Points, in no order, along strands that fork and pass close to each other.
Points whose rows are less than 126 apart are linked; no others are. Some points are linked to none.
<16>: [-28  -1  10   0   6 -20 -14  55  18  34 -21  39  -7  60  -4  21  32   3
 -14 -63 -26]
<222>: [  0  52 -34  34  33  -6  24  43 -12  22 -23 -26  36 -24 -30  19 -30 -26
   4 -51 -12]
<645>: [ 25  13  15  21  29   3  -7 -60  22 -15  31   0  23  27  39 -28  -2  20
 -18  92  34]
<215>: [-15   3  19 -50  17  -7  -6  -5 -17 -78 -23  23 -61 -19  68 -18  28  82
 -24 -58  10]
<654>: [ 40 -55 -53   7 -18 -26  -3 -10 -25  59 -96 -19 -28 -42  10  21  61  18
   8 -45  22]
<66>: [ 16  38  22   7  -3  17 -18 -11  39  51  71  -2  -3  17  81  -8   2  24
  15  96 -37]
<65>: [ -13  -21   30  -79  -24   -5   -8  -12  -13  -11   -8  -62  -35  -78
   19  -11   20   55   21 -104  -27]
<300>: [  4  41  -6  18  38 -30  -8  15   5  -1 -66  29  16  28  48  20  36  34
 -17   0  -3]
<638>: [-46  64  44 -49 -19  23  19 -13  -6 -17  35 -38  24 -32  38 -63 -43  18
  13 -10 -60]
<234>: [ 13   7  55  -3  10 -20 -33 -12  25  13  56  21 -26  43  23 -34 -18  53
 -28  74  19]
<59>: [  3  13  -7  -2 -14 -14 -20 -34   4  36  35  39 -30   6  90 -33   6  -5
   3  81 -43]
<667>: [-23  34 -18   7  34  -4  16  12 -13 -30 -50 -65  19   0 -47  53 -16  27
  22 -12  61]
<183>: [-30  39  -5  19  -4  30   2 -16 -14 -29  21 -15  33  -4 -33  64 -30 -58
  18  25  -9]
<180>: [ 39 -27 -32  10   3  -1 -15  26  -2  56 -92 -75 -30 -45 -27  22  34  61
  51 -49  22]
<338>: [ 40  16 -28  59  29  46  -2  29  40 -12  79  15  -1  13 -25 -23 -57 -46
   3  58 -22]
<759>: [-40 -56 -12 -45 -53 -34  38  27 -32   1 -75  57 -54 -19  24 -12  28  28
 -48   5  23]
<477>: [  5  18 -19   6   2  27 -44  12  73  34  88  14  -4  22  52   5  -9 -28
  40  89 -50]
<781>: [ 51 -69 -36  10  38 -12  -1 -46   4  -6 -21  -2  72 -20 -24  12  43 -28
   6 -18  82]
<123>: [-35  65  40  19 -18  62   5  15   6 -13  63   7  12  29 -29  56 -31 -55
  26  38 -16]
<534>: [  1 -72 -14 -49 -39 -14  16 -20 -48 -44 -71   0 -38 -22 -12 -32  40  77
  -7 -11  61]
<121>: [-13   3 -10 -23   7  12  17  23 -37   9 -50 -81 -56  17 -23  -8  18  82
  48 -91  -3]
<390>: [-49  16  46 -43   7 -22   5   8  47  13  47 -26  15  45  21 -58  -8  15
 -12 -57 -34]
<206>: [ 14 -37 -45   8  -1 -47  -4  16 -25  48 -58  17 -19 -13  17   0  29   5
 -26 -54 -22]
<93>: [ 67  18  -7  67  17  44  12 -18 -17 -38  -2  64  -4  46  -6  29  35 -46
  -7  29  13]
<40>: [-41  53  48 -24 -36  11 -11  13  -5  30  12  30  27  19  18 -10   5  -3
  11  19 -62]
<791>: [-28  32  41 -27  24 -27 -22  -3  35  14  65 -10  -8  40  19 -44 -43  23
  -2  19 -16]
<18>: [-32  16  12 -17  19 -14 -28  15  -7 -26 -44  -8   7  38 -43  45  11  38
  18   5  32]
<585>: [-35  -7  -7 -41  -1 -18 -15   1 -37 -22 -64 -47 -35  14 -23  28  26  66
  55 -37  12]
<185>: [ -4  14  20 -24   7  -4  19 -19 -13 -34 -22 -57  -4   4  -8 -27 -31  58
 -33 -26  -3]
<734>: [-18  10  20 -24 -16   8  15  35 -17   9 -23 -42  11   8 -44 -32 -33  41
 -23 -49 -33]
<841>: [ 13  33  12  20  20 -32 -27  23  10  20 -17  74  19  -1  44  21  26  -2
  -6  38  -8]
<642>: [  5  35  41  24 -18  72  -1  59  49  -6  99  39   0  21 -19  23 -20 -69
  52  24 -51]
<106>: [ 36 -21   0  46  25  26  14  21  30 -60  43  16 -13  14 -31  43 -30 -74
  -4 -27 -32]
<786>: [ 23  36 -14  55  62   5   5 -38  34 -22  29  -9  20  40  24   9 -15 -17
 -26  46  24]
<553>: [-51 -21  36 -76 -49 -21  14  31 -11 -10   0  61 -54 -35  58 -54  13  34
 -28 -48 -29]
<498>: [ 15  54   5  43  21  29  16  20   1 -56   1  26  41 -33 -37  55 -31 -62
  30  24  12]
<683>: [  3   9  17  28  32   5 -15  57  22 -28   2  37  -1  41 -34  64   6 -40
   3 -55 -21]
<260>: [-50 -22  11 -56 -62 -20  10  30 -47  25 -40  54 -54   9  16 -24  26  16
  -7 -29 -28]
<676>: [ -4 -49 -35  -4   8 -53 -15 -30  -6   8  -6  87   9  -3  12   6  38 -56
  -2  43  56]
<833>: [-22 -33 -14 -18 -23 -41  41  -6 -14   0 -58  78 -41   4  56 -22  43   7
 -57  39  56]
<292>: [  -8   19  -27   20   -8   32   28   31   -6   10  -61 -106    6  -25
  -55   76   -7   18   20  -48   45]
<98>: [ 23 -35 -12  24  -5 -22 -13   1  26  19  31 116 -13   2  41   2  39 -44
 -11  90  56]
<409>: [-14 -35 -10  30  -9  32 -19   4  38   2  43   6   4  37 -19  19 -23 -51
 -19  -2 -55]
<623>: [-30 -41  10 -74 -40 -26  -5 -16 -16   4   3  -8 -43 -58  50 -34  13  23
 -14 -86 -41]
<68>: [  9 -38  -2 -54  -1 -39  -6 -28 -50 -38 -22   1 -42 -50  -7 -61  -3  59
  -9 -25  22]
<684>: [-14   4  15 -26 -24   6  13  32  -1  59 -25 -81  16 -26 -50   0  -4  17
  16 -86 -19]
<219>: [ 19 -49 -29  19 -24  12  -9 -14 -32 -29 -44  45  49 -16 -38  33  33 -34
  -1  27  23]
<799>: [ 24  49  21  31   0  50 -18  40  56  34 108  19   4   2  32  35   1 -49
  65  67 -55]
<178>: [ 22  20  -2 -10  -5  -3  15 -56 -55 -26 -32  24  -8 -17  49 -63   9  33
 -29  30  -5]
<552>: [ 14 -37 -23 -35  13 -60 -11 -41 -29   1 -37 -24   5 -38  -9 -27   3  27
   4 -13  35]
<344>: [-41  17  15  15  -6  41  10  23  47  17  66 -28  12  68 -26  -7 -38 -31
 -15 -17 -37]
<188>: [ -7  -7 -38  11  19 -18 -11  -6  18  16  37 -39  37 -40 -27 -34 -66 -33
   4  28 -29]
<228>: [ 68  21  34  60  30  35   0  23  31 -49  51  57 -24  31  -3  41  -5 -52
  13  26  -7]
<41>: [ -1   2 -28  41   3  32  29  -1  14  22  57 -76  -4  -6 -34  50 -47 -80
  -6 -54  -5]
<478>: [ 35  -7   4  40  -5   1 -33   7  27   0  31  98   5 -16  41  30  30 -52
  18  82  -7]
<579>: [ 59 -21 -33  54  31  35   2 -16  29 -51  46  28  36  -5 -25 -22 -25 -62
   4  63   8]
<425>: [ 25 -27 -23 -23  -4  10  26 -30 -58 -53 -86   7  -4   7  -3 -57  49  74
  15  12  69]
<6>: [-27 -26  32 -37 -33   7  -8 -39 -22 -31  12 -13 -17  25  -7 -30 -29  40
 -36  20 -18]
<248>: [-25  66 -13   8  33 -17   2   0  15  14  50 -34  24 -25  -4 -27 -78 -28
  18  37   0]
<753>: [ 43 -46 -61  38  18 -37   2 -28 -26  26 -45  37  -6  11   9 -20  29 -16
 -41 -12  12]
<617>: [  6 -72 -29 -34   9 -36 -10 -48 -18  -4 -38  12  44  -8 -20  -6  47   2
   9  -2 101]
<582>: [-56  35   3  -2 -41  39  26  -5 -11   0   8 -56  43  -9 -21  17 -53 -27
  -8  17 -35]
<564>: [-16 -60  -2  -5 -54  -6 -12 -20 -15   7 -21  -3   4   4 -20  -2  -9   8
 -43   9 -20]
<678>: [ 27 -19 -21  35  23  -1   2 -12   1  45   6 -67 -15   5 -51  49 -12 -29
 -17 -68   7]
<192>: [-39  57  18 -51 -18   8  35 -24 -36   1  -9 -41   6 -27  49 -30   2  10
  16 -69 -68]
<490>: [ -8 -37  16   5 -18 -33   2   4  23  23   7  84 -52  25  59  -9  20   0
 -55  76  40]
<304>: [ 24 -15 -33  48  51 -25  -6 -22  12   3  -4 -13  11  22   3  26  -2 -23
 -38 -24   1]
<194>: [  -3   -5   38  -60  -14  -10    4   14   15   14  -30 -101   -5  -68
   -7   -7  -10   64    9  -95    2]
<250>: [ 20  52  18  18  -1   5 -15 -23 -46  13  10  30  -2  24 -23  -3   4   5
  17  64  13]
<875>: [ 14 -25 -17 -10   0 -33 -10 -26 -23  27  -2 -60  22 -60 -54 -21 -44   0
  -2  -7   7]
<342>: [ 27  10  15  27  14  11 -16   3   7 -61  -9  62  60 -22 -27  42  14 -38
  19  59  32]
<103>: [-31 -33  -5 -19 -55 -15 -20 -13 -44  -4 -37  47  -2   5 -24  18  14  -1
  -8  44   7]
<488>: [-52   0  23  -8  -6   2   7  38  53  38  46 -18  47  47 -21 -42  -6 -23
 -15 -56 -41]
<313>: [ 40 -44 -20 -19  -1   1   8 -18 -21  -7 -82 -82 -47 -49   1 -18  42  93
  40 -52  48]
<315>: [-32  30  -7   5 -24  40  40  41  -8  39 -36 -94  12   8 -40  47   5   0
  10 -92  -3]
<393>: [-42 109  32 -15  -4  21  25   4   6  23  61 -42  22  -9  39 -45 -55  -2
  29  39 -21]
<278>: [ 59 -69 -29  41  38  11   5 -30  19 -44  16  25  65  -7 -40  -9   6 -51
 -12   7  55]
<411>: [ 51  15  20  59  28  25 -29  20  33  16  84  48 -30  43   6  13  -7 -19
  -2  55 -10]

Follow the links from the first point to the second, and from the first to the third. Name the last point that the two ways share.
<393> / <16> / <786> => <106>
<645> / <16> / <188> => <106>
<617> / <206> / <41> => <304>
<490> / <585> / <498> => <684>
<791> / <192> / <534> => <552>
<93> / <425> / <248> => <552>
<260> / <667> / <642> => <684>

A fork is a point with three links, a tip a point with one. Leave the first point through the second and follow the links. Name the first fork or tip that comes.
<342> / <219> => <684>
<194> / <65> => <98>
<344> / <488> => <304>
<185> / <6> => <183>
<786> / <645> => <106>

Name the points in between on the shortest way along the links from the first point to the second, in order.
<638> / <106> => <393> <248> <188> <875> <552> <617> <781> <278> <579> <338> <411> <228>
<183> / <553> => <498> <342> <219> <103> <564> <6> <185> <734> <684> <194> <65> <623>
<41> / <425> => <678> <304> <786> <645> <234> <791> <390> <488> <344> <409> <106> <228> <411> <338> <579> <278> <781> <617> <552> <68> <534>
<18> / <676> => <667> <292> <315> <684> <194> <65> <623> <553> <260> <759> <833> <490> <98>
